Each scene shows the same named points in several views. A view is turned or mirrored, shifted and resized as a whole, has a little noise and may leave points out.

Scene 1
View 1
gibom: -0.12, -0.29, -0.74, -1.17, -0.64, -0.75, -0.57, 1.36, -0.32, 0.29, 0.49, -0.11, -1.06, 1.26, 1.02, -1.12, 0.67, 0.39, -0.48, -0.46, 0.54, 0.94, 0.07, -0.76, 0.10, 0.01, 1.21, -0.75
zul: -0.44, 0.82, -2.08, 4.46, 2.08, -2.72, -1.54, 2.43, -0.18, 1.08, 3.30, 3.39, 1.13, 0.14, 0.54, 1.83, 2.99, -0.26, -0.07, 0.49, -1.53, 0.17, -0.49, -3.07, 0.82, 0.20, 1.03, -0.91
rinov: -0.10, 0.49, -0.64, 1.55, 0.77, -2.03, -0.96, 1.90, 0.39, 0.48, 1.22, 0.54, -0.20, 0.99, 1.21, 0.46, 1.58, 0.52, -0.26, -0.14, -0.22, 0.97, 0.00, -2.22, 0.61, -0.71, 0.73, -0.62
Bava: -0.08, 0.49, -0.84, 0.28, -0.15, -1.34, -0.67, 1.40, 0.03, 0.23, 0.88, 0.15, -0.40, 1.05, 1.34, -0.30, 1.32, 0.39, -0.40, -0.26, -0.07, 0.78, 0.03, -1.74, 0.54, -0.50, 0.72, -0.77
loder: -0.29, -0.44, -2.21, 1.19, 0.82, -1.35, -0.92, 1.54, -0.98, 0.30, 1.76, 2.12, 0.02, 0.79, 0.27, -0.23, 1.54, 0.00, -0.06, -0.29, -0.20, 0.28, -0.31, -0.69, 0.30, 0.25, 1.48, -1.18
Tus: 0.58, -1.68, -0.82, -3.21, -1.84, -0.18, 0.28, 0.42, -1.07, -0.17, -0.12, -0.44, -1.41, 1.84, -0.37, -3.11, -0.81, -0.61, -0.06, -1.02, 0.96, 1.02, -0.26, 1.85, 0.02, 1.02, 1.44, -1.65
sigi: 0.44, -1.38, -0.73, -3.55, -1.97, 0.13, 0.15, 0.36, -0.81, -0.27, -0.66, -1.36, -1.62, 1.80, 0.47, -2.80, -0.88, 0.14, -0.48, -1.04, 1.16, 0.78, 0.21, 1.32, 0.01, 0.53, 1.26, -1.15
bes: 0.50, -1.21, -0.42, -3.30, -1.41, -0.60, 0.10, 0.24, -0.29, -0.36, -0.79, -2.12, -2.09, 2.13, 0.28, -2.94, -0.65, 0.39, 0.35, -1.41, 1.46, 1.72, -0.04, 1.50, 0.08, -0.47, 1.02, -1.33
Keri: 0.18, 0.94, -0.06, 1.68, 0.49, -2.40, -0.94, 1.58, 0.94, 0.30, 1.38, -0.44, -0.35, 1.35, 0.94, 0.53, 1.40, 0.08, 0.40, -0.16, -0.09, 1.81, -0.20, -2.10, 0.84, -1.25, 0.28, -0.94
lupur: 0.45, -1.62, -1.45, -2.13, -1.13, -0.33, -0.22, 0.88, -1.01, 0.10, 0.33, 0.49, -1.18, 1.51, -0.60, -2.33, -0.20, -0.46, -0.17, -0.63, 0.34, 0.74, -0.25, 1.27, 0.18, 1.23, 1.59, -1.81
Muv: 0.05, -0.13, -1.11, 1.36, 0.59, -2.04, -0.95, 1.29, -0.15, 0.32, 1.69, 1.19, -0.11, 0.98, 0.03, -0.13, 1.21, -0.21, 0.43, -0.14, -0.33, 1.04, -0.55, -0.93, 0.53, 0.16, 1.31, -1.19
Fip: 0.40, -0.74, -0.92, -1.01, -1.08, -0.85, -0.36, 0.92, -0.46, 0.27, 0.43, -0.05, -0.79, 1.62, 0.35, -1.48, 0.05, -0.42, -0.61, -0.36, 0.03, 0.82, -0.16, -0.26, 0.32, 0.55, 1.22, -1.30
Vom: 0.44, -2.10, -1.59, -3.18, -1.07, -0.78, -0.34, -0.43, -0.47, -0.72, -0.70, -1.84, -2.52, 2.25, -0.86, -2.88, -0.49, 0.50, 1.31, -1.87, 2.01, 2.11, -0.23, 3.48, 0.01, -0.57, 1.38, -1.62
rafo: -0.03, 0.11, -0.89, -0.49, -0.01, -1.16, -0.72, 1.32, -0.04, 0.17, 0.28, -0.45, -0.88, 1.07, 1.42, -0.59, 0.84, 0.97, -0.43, -0.57, 0.29, 1.02, 0.08, -1.08, 0.45, -0.79, 1.07, -0.76
riv: -0.53, 0.16, -1.33, -0.80, 0.05, -0.55, -0.98, 1.22, -0.20, 0.21, -0.16, -0.31, -0.91, 0.88, 1.96, -0.58, 1.24, 1.52, -0.50, -0.57, 0.96, 0.60, 0.41, -1.47, 0.31, -1.17, 0.91, -0.40
View 2
Bava: 0.57, 0.52, -0.36, -1.39, 0.66, 0.11, 0.29, 0.89, -0.24, 0.16, 0.27, 0.36, 0.57, 1.60, 0.10, -0.25, 0.25, 0.07, 0.56, -0.56, -0.40, 0.39, -0.49, 0.26, 0.05, -0.15, 0.72, 0.16
Muv: 1.03, 1.10, -0.35, -1.51, 0.49, 0.36, -0.32, 0.04, 0.05, 0.21, -0.05, 1.16, 0.48, 2.55, 0.03, 0.43, -0.27, 0.05, 1.13, -0.53, -0.75, 0.45, -0.52, -0.02, -0.02, 0.14, 1.13, 0.39
riv: -0.22, 0.16, 0.54, -1.05, 0.43, 0.20, 1.06, 0.81, 0.22, 0.14, 0.87, 0.25, 0.13, 0.91, 0.50, -0.88, 0.53, -0.39, 0.93, -0.55, 0.12, 0.12, -0.27, 0.09, -0.14, -0.29, 0.63, 0.51
rafo: 0.19, 0.38, 0.20, -0.93, 0.42, 0.41, 0.87, 0.87, 0.01, 0.12, 0.47, 0.57, 0.02, 1.19, 0.07, -0.67, 0.35, -0.03, 0.79, -0.91, -0.25, 0.27, -0.11, 0.32, -0.02, -0.09, 0.53, 0.43
sigi: -0.79, 0.19, 0.39, 0.63, -0.20, 2.21, 1.23, 1.63, 0.29, -0.11, 1.13, 2.18, -1.51, 0.62, -1.23, -0.42, 0.57, -0.03, 0.20, -1.57, 0.05, -0.63, 1.24, 0.51, -0.30, 0.18, -0.70, 1.59
gibom: -0.01, 0.38, -0.07, -0.75, 0.33, 0.79, 0.45, 1.12, -0.11, 0.14, 0.65, 0.93, -0.18, 1.19, -0.31, -0.51, 0.43, -0.13, 0.57, -0.81, -0.32, -0.04, 0.20, 0.43, 0.04, -0.04, 0.35, 0.50
loder: 0.86, 0.94, -0.26, -1.34, 0.01, 0.12, -1.27, -0.05, 0.67, 0.58, 0.43, 1.18, 0.94, 2.07, -0.28, 0.30, -0.02, -0.28, 0.81, 0.09, -0.79, -0.17, -0.34, -0.36, -0.21, 0.29, 1.29, 0.49
rinov: 0.99, 0.75, -0.34, -2.03, 0.91, -0.19, 0.20, 0.53, -0.23, 0.26, -0.06, 0.11, 0.71, 1.74, 0.45, -0.11, 0.13, 0.04, 0.91, -0.46, -0.72, 0.66, -0.75, 0.22, 0.26, -0.15, 1.14, -0.17
bes: -0.71, 0.28, 0.64, 0.33, -0.31, 2.42, 1.98, 1.29, -0.25, -0.27, 0.88, 2.40, -1.80, 1.12, -0.79, -0.40, 0.36, 0.26, 0.78, -1.87, 0.27, -0.43, 0.99, 0.95, -0.35, 0.05, -0.45, 1.48
Tus: -0.56, 0.29, 0.21, 0.84, -0.40, 2.42, 0.74, 1.54, 0.28, 0.11, 1.07, 2.83, -1.50, 1.12, -1.45, 0.02, 0.37, 0.09, 0.23, -1.73, -0.01, -0.58, 1.24, 0.61, -0.34, 0.36, -0.40, 1.55
lupur: 0.03, 0.57, -0.51, 0.24, -0.27, 1.71, -1.08, 0.79, 0.79, 0.61, 1.18, 2.18, -0.35, 1.36, -1.65, 0.38, 0.11, -0.23, 0.01, -0.77, -0.84, -0.72, 0.84, -0.16, -0.18, 0.40, 0.04, 1.10
zul: 2.19, 1.34, -1.06, -2.96, 0.87, -1.31, -2.25, -0.70, 0.26, 0.75, -0.37, 0.02, 2.56, 2.80, 0.43, 0.63, -0.54, -0.21, 1.04, 0.71, -1.47, 0.71, -1.57, -0.75, 0.01, 0.16, 2.28, -0.59
View 3
Vom: -1.19, -2.57, 0.00, -1.61, 0.58, 2.80, 2.50, -1.79, 2.50, 1.69, -0.60, -0.16, 0.18, 1.82, 4.29, -0.92, 1.21, 0.95, -1.17, -3.07, -0.46, -2.03, 2.76, 1.83, 1.55, 3.03, 0.79, -0.33
riv: -1.24, -0.56, -0.35, -1.22, -0.18, -1.18, -0.81, -1.48, 1.03, -0.63, -0.89, 2.18, 0.40, 0.68, 1.38, -0.60, -0.29, 0.43, -0.17, -0.95, 0.11, 0.86, 1.50, -0.02, 0.63, 0.46, -1.27, 0.23
gibom: -0.24, -0.82, 0.34, 0.47, 0.44, -0.75, -0.88, -1.56, -0.37, 0.26, -0.62, 1.93, -0.75, 0.52, 1.40, -0.99, -0.56, 0.21, -0.66, -1.28, -0.14, 0.48, 0.89, 0.33, 1.50, 0.66, -0.53, -0.08
loder: -1.01, 0.30, -1.05, 1.37, -0.77, -0.76, -0.41, -1.35, -1.56, -0.44, -1.52, 3.19, -1.46, 0.20, 0.62, -1.24, -0.76, 1.02, -1.83, -0.80, -1.43, 0.57, -0.19, 1.19, 2.47, -0.27, -0.51, -0.15
Muv: -0.85, 0.64, -1.67, 0.34, -0.12, -0.57, 0.82, -0.31, -0.79, -0.10, -1.42, 2.82, -0.93, 0.32, 0.50, -1.10, -0.95, 0.77, -1.54, -0.44, -1.30, 0.28, -0.09, 1.71, 1.73, -0.78, -0.76, 0.43
rinov: -0.88, 1.02, -1.25, -0.78, -0.10, -1.61, -0.03, 0.18, -0.16, -0.75, -1.25, 3.20, -0.15, 0.65, -0.11, -0.80, -1.29, 0.54, -0.57, 0.33, -0.66, 1.21, -0.12, 1.13, 1.21, -1.17, -1.54, 0.50
lupur: -0.02, -1.75, 0.85, 0.71, 1.43, 1.56, 0.94, -1.68, -0.35, 1.73, -0.43, 1.30, -1.10, 0.67, 2.25, -1.51, -0.24, 0.30, -1.08, -2.77, -0.49, -0.85, 1.26, 1.31, 2.09, 1.58, 0.63, -0.34
Keri: -0.68, 0.84, -1.96, -1.92, 0.51, -1.25, 1.36, 0.69, 0.17, -0.63, -1.52, 3.02, 0.02, 0.75, -0.17, -0.99, -1.23, 0.71, -0.49, 0.59, -1.02, 0.81, 0.33, 1.99, 0.92, -1.16, -1.80, 0.87
Fip: 0.36, -0.99, 0.29, -0.18, 1.66, 0.29, 0.67, -0.85, -0.03, 0.97, -0.60, 1.57, -0.65, 0.62, 1.48, -1.29, -0.90, 0.14, -0.80, -1.73, -0.31, -0.04, 0.96, 1.21, 1.64, 0.71, -0.17, 0.05
sigi: 0.46, -2.78, 1.60, -0.80, 2.10, 1.55, 0.65, -1.84, 1.15, 1.61, 0.17, 0.27, -0.27, 1.11, 3.14, -1.15, -0.25, -0.01, -0.42, -2.81, 0.35, -0.75, 2.37, 0.73, 1.28, 2.55, 0.56, -0.27
bes: -0.21, -2.38, 0.75, -1.71, 1.79, 1.99, 1.82, -1.34, 1.98, 1.66, -0.13, 0.49, 0.20, 1.49, 3.21, -0.97, 0.15, 0.50, -0.30, -2.50, 0.13, -1.14, 2.47, 1.46, 0.96, 2.47, 0.11, -0.03
rafo: -0.72, -0.52, -0.46, -1.30, 0.38, -0.86, -0.11, -0.99, 0.70, -0.15, -0.88, 2.22, 0.43, 0.90, 1.08, -0.82, -0.76, 0.10, -0.49, -0.90, -0.06, 0.47, 1.09, 0.51, 0.89, 0.35, -1.22, 0.41
zul: -1.22, 2.68, -2.81, 1.97, -1.42, -2.61, -0.70, 0.19, -2.85, -1.50, -2.46, 5.14, -1.75, -0.62, -1.67, -1.04, -1.87, 1.20, -2.07, 0.99, -2.17, 1.61, -1.82, 1.48, 2.23, -2.94, -1.74, 0.50
Bava: -0.53, 0.17, -0.70, -0.60, 0.67, -1.29, -0.10, -0.47, -0.16, -0.51, -1.04, 2.75, -0.15, 0.50, 0.49, -1.00, -1.12, 0.42, -0.59, -0.53, -0.38, 0.63, 0.45, 0.90, 1.15, -0.54, -1.15, 0.37
View 4
Muv: -0.54, -0.53, 0.76, -2.33, -0.31, -0.30, -0.15, 0.76, -1.38, -0.11, 0.41, -0.19, -1.49, 1.10, 2.92, 0.36, 0.00, 1.15, -0.82, -1.97, 0.27, 1.59, -0.83, -1.57, 1.05, -0.86, 1.30, 0.52
Bava: -0.92, -0.07, 1.11, -2.45, -1.12, -0.49, -0.53, 0.33, -1.57, 0.08, -0.02, -0.06, -1.33, 1.15, 2.07, -0.03, 0.15, 0.42, 0.21, -1.09, 0.71, 1.55, 0.60, -1.04, 0.41, -0.05, 0.05, 0.53
rinov: -1.00, -0.61, 1.35, -3.06, -1.18, -0.73, -0.42, 0.27, -1.28, 0.02, 0.18, -0.22, -2.11, 1.50, 3.12, 0.35, 0.03, 0.34, -0.68, -1.70, 0.98, 2.36, 1.02, -0.96, 0.59, 0.03, 0.25, 0.06
Keri: -1.61, 0.01, 1.51, -3.48, -0.38, -1.46, -0.60, 0.75, -1.49, 0.50, 0.51, -0.02, -1.82, 2.49, 3.28, 0.28, -0.45, 0.77, -0.71, -1.35, 1.12, 2.29, 0.98, -1.98, 0.49, -0.01, 0.50, -0.29
loder: 0.44, -1.29, 0.32, -1.85, -0.86, 0.51, -0.35, 0.75, -1.00, -1.19, 0.21, 0.26, -1.35, -0.13, 2.73, 0.41, 0.32, 0.86, -1.00, -2.46, 0.06, 1.73, -1.12, -0.85, 1.10, -0.75, 1.03, 1.20
gibom: -0.93, 0.51, 0.80, -1.52, -0.65, -0.31, -0.64, 0.87, -1.94, 0.13, -0.13, -0.16, -0.36, 0.18, 0.72, -0.84, -0.62, 0.68, 1.52, -0.25, 0.11, 0.59, -0.18, -0.93, 0.04, -0.06, 0.12, 0.87
lupur: -0.14, 0.85, -0.43, 0.11, 0.29, 0.09, -0.79, 1.14, -2.44, -0.39, 0.12, 0.20, 0.76, -0.49, 0.30, -0.83, -0.20, 2.08, 1.65, -0.10, -1.19, -0.32, -2.68, -1.13, 0.73, -0.92, 1.15, 1.33
sigi: -0.93, 1.68, 0.03, 0.25, 0.04, -0.69, -1.02, 1.48, -3.06, 0.17, 0.06, 0.15, 1.40, -0.51, -1.16, -1.44, -0.99, 1.65, 3.58, 1.20, -1.01, -0.79, -1.68, -1.10, -0.38, -0.12, 0.07, 1.34
bes: -1.38, 2.41, 0.02, -0.18, 1.84, -1.05, -1.04, 2.77, -2.89, 0.44, 0.79, -0.25, 2.31, 0.58, -0.68, -1.70, -3.17, 2.07, 2.94, 2.06, -0.97, -0.49, -2.12, -2.96, -1.44, 0.32, 1.36, 0.32
Tus: -0.57, 1.39, -0.50, 0.50, 0.75, -0.36, -0.94, 1.50, -3.17, 0.13, 0.16, 0.14, 1.65, -0.47, -0.80, -1.22, -0.48, 2.14, 2.97, 0.92, -1.12, -0.90, -2.64, -0.96, 0.21, -0.70, 0.69, 1.32
zul: 0.29, -2.65, 0.69, -3.89, -1.54, 0.74, 0.26, -0.31, 0.02, -0.94, 0.35, -0.05, -3.88, 1.45, 5.46, 1.55, 1.66, 0.11, -3.62, -4.62, 1.20, 3.30, 0.21, -0.81, 2.07, -1.06, 1.21, 0.23
riv: -0.45, -0.04, 1.72, -1.98, -1.60, -0.44, -0.81, 1.00, -1.55, -0.48, 0.27, 0.24, -0.56, 0.11, 1.03, -0.74, -1.13, -0.18, 1.15, -0.46, 0.44, 1.87, 0.96, -1.02, -0.98, 0.81, -0.36, 0.92
Vom: -0.56, 1.95, -0.33, -0.30, 1.67, -0.54, -0.84, 3.07, -3.02, -0.21, 0.69, -0.12, 2.69, -0.03, -0.69, -1.61, -3.15, 2.38, 2.75, 1.50, -1.18, -0.68, -2.58, -2.99, -1.38, 0.12, 1.54, 0.91
rafo: -0.63, 0.04, 1.31, -2.19, -1.14, -0.53, -0.92, 0.98, -1.79, 0.09, 0.12, 0.10, -0.63, 0.68, 1.17, -0.47, -0.85, 0.44, 1.16, -0.27, 0.55, 1.34, 0.29, -1.47, -0.36, 0.45, -0.12, 0.47
Fip: -0.68, 0.41, 0.22, -0.89, -0.10, -0.66, -0.83, 0.77, -2.34, 0.37, 0.09, 0.15, -0.09, 0.33, 0.87, -0.55, 0.09, 1.31, 1.62, -0.47, -0.31, 0.45, -1.19, -0.97, 1.04, -0.62, 0.32, 0.87
View 5
riv: -2.25, -0.41, 1.20, 0.89, -0.33, 0.56, 1.48, -0.84, 0.14, -0.76, 0.37, -2.70, -0.23, -0.55, -0.58, -0.33, 0.81, 1.21, 0.05, 1.59, 0.83, 0.56, 0.63, 0.33, -0.01, -0.40, 1.29, -0.73
Muv: -1.67, -1.53, 0.45, 0.82, -1.28, -0.29, 0.94, 1.67, 2.51, -0.14, 1.04, -1.87, 0.52, 0.01, -0.85, 0.92, 0.02, 1.40, 1.52, -0.42, 1.51, -1.77, 0.60, -1.66, 0.11, 0.18, 0.42, -1.19
loder: -1.04, -2.08, 0.55, 1.60, -1.15, -0.64, 0.82, -0.37, 2.89, -0.01, 0.89, -1.87, -0.37, 0.29, 0.03, 1.47, 0.20, 0.79, 2.46, -1.13, 2.24, -1.79, 1.12, -1.30, -0.09, 0.47, -0.09, -0.56
zul: -1.54, -2.62, 0.52, 1.07, -0.55, -3.48, 0.63, 2.61, 5.99, 2.24, 2.13, -2.41, 0.07, 0.30, 1.19, 2.70, 2.96, 1.47, 3.54, -1.52, 1.36, -2.90, 1.56, -3.67, -1.30, 2.41, -1.79, -4.29
sigi: -1.13, -1.29, 0.35, 0.90, -1.77, 2.41, 2.04, -0.53, -1.59, -2.05, 0.91, -0.79, 0.06, 0.65, -3.08, -0.58, -2.56, 0.62, -1.45, 1.28, 1.39, -0.74, -1.65, 2.41, 1.90, -1.08, 2.52, 2.39
Fip: -1.04, -1.81, 0.21, 0.75, -1.44, 0.81, 1.76, 0.37, 0.74, -0.71, 1.61, -1.26, -0.03, 0.45, -1.93, 0.49, -1.08, 0.99, 0.09, 0.77, 1.36, -1.53, -0.93, 0.72, 1.03, 0.07, 1.42, 0.66
Tus: -0.36, -1.75, 0.23, 0.92, -2.19, 2.43, 1.84, -0.23, -0.93, -1.99, 1.14, -0.70, 0.11, 1.05, -3.12, -0.22, -3.60, 0.49, -0.66, 0.51, 1.64, -1.75, -1.82, 1.97, 2.02, -1.15, 2.33, 2.81
Bava: -2.03, -1.02, 0.77, 0.87, -0.45, -0.39, 1.72, 0.67, 1.72, 0.00, 1.38, -2.09, 0.26, -0.13, -0.83, 0.42, 1.12, 1.20, 0.37, 0.75, 0.71, -0.93, 0.07, -0.46, 0.15, 0.62, 0.51, -1.21
lupur: -0.22, -2.22, 0.20, 1.18, -2.03, 1.44, 1.44, -0.22, 0.25, -1.26, 1.09, -0.71, -0.25, 1.14, -2.60, 0.68, -2.62, 0.59, 0.21, 0.13, 1.88, -2.05, -1.18, 1.39, 1.57, -0.50, 1.79, 2.32
gibom: -1.62, -1.25, 0.39, 0.81, -0.83, 0.67, 1.60, -0.21, 0.38, -0.85, 0.97, -1.70, 0.29, 0.17, -1.50, 0.03, -0.35, 0.94, -0.03, 0.90, 1.08, -0.63, -0.19, 0.75, 0.76, 0.10, 1.53, 0.00
Keri: -2.52, -0.57, 0.55, -0.03, -0.47, -0.52, 1.39, 2.75, 2.28, 0.10, 1.33, -2.92, 0.34, -0.78, -0.87, 0.77, 1.18, 1.85, 0.81, 0.77, 0.18, -0.76, 0.70, -1.96, 0.21, 0.30, 0.33, -2.79
Vom: -1.48, -0.48, 0.31, 0.60, -1.95, 3.79, 0.78, 0.93, -1.52, -3.58, -0.64, -1.46, 0.57, -0.12, -3.74, -0.94, -3.99, 0.58, 0.09, 0.41, 1.59, -0.70, -0.79, 0.99, 2.08, -3.05, 3.12, 3.21
bes: -1.68, -0.46, 0.53, 0.37, -1.58, 2.84, 1.49, 0.83, -1.56, -2.50, 0.55, -1.74, 0.37, 0.02, -3.39, -0.96, -3.14, 1.05, -1.41, 1.30, 0.88, -0.47, -1.22, 1.55, 2.00, -1.83, 2.83, 2.02

Which points are out of place in each view (at most two, in the order of its rows)? Write none if all are in place.
view 1 | none
view 2 | lupur
view 3 | gibom
view 4 | bes
view 5 | zul
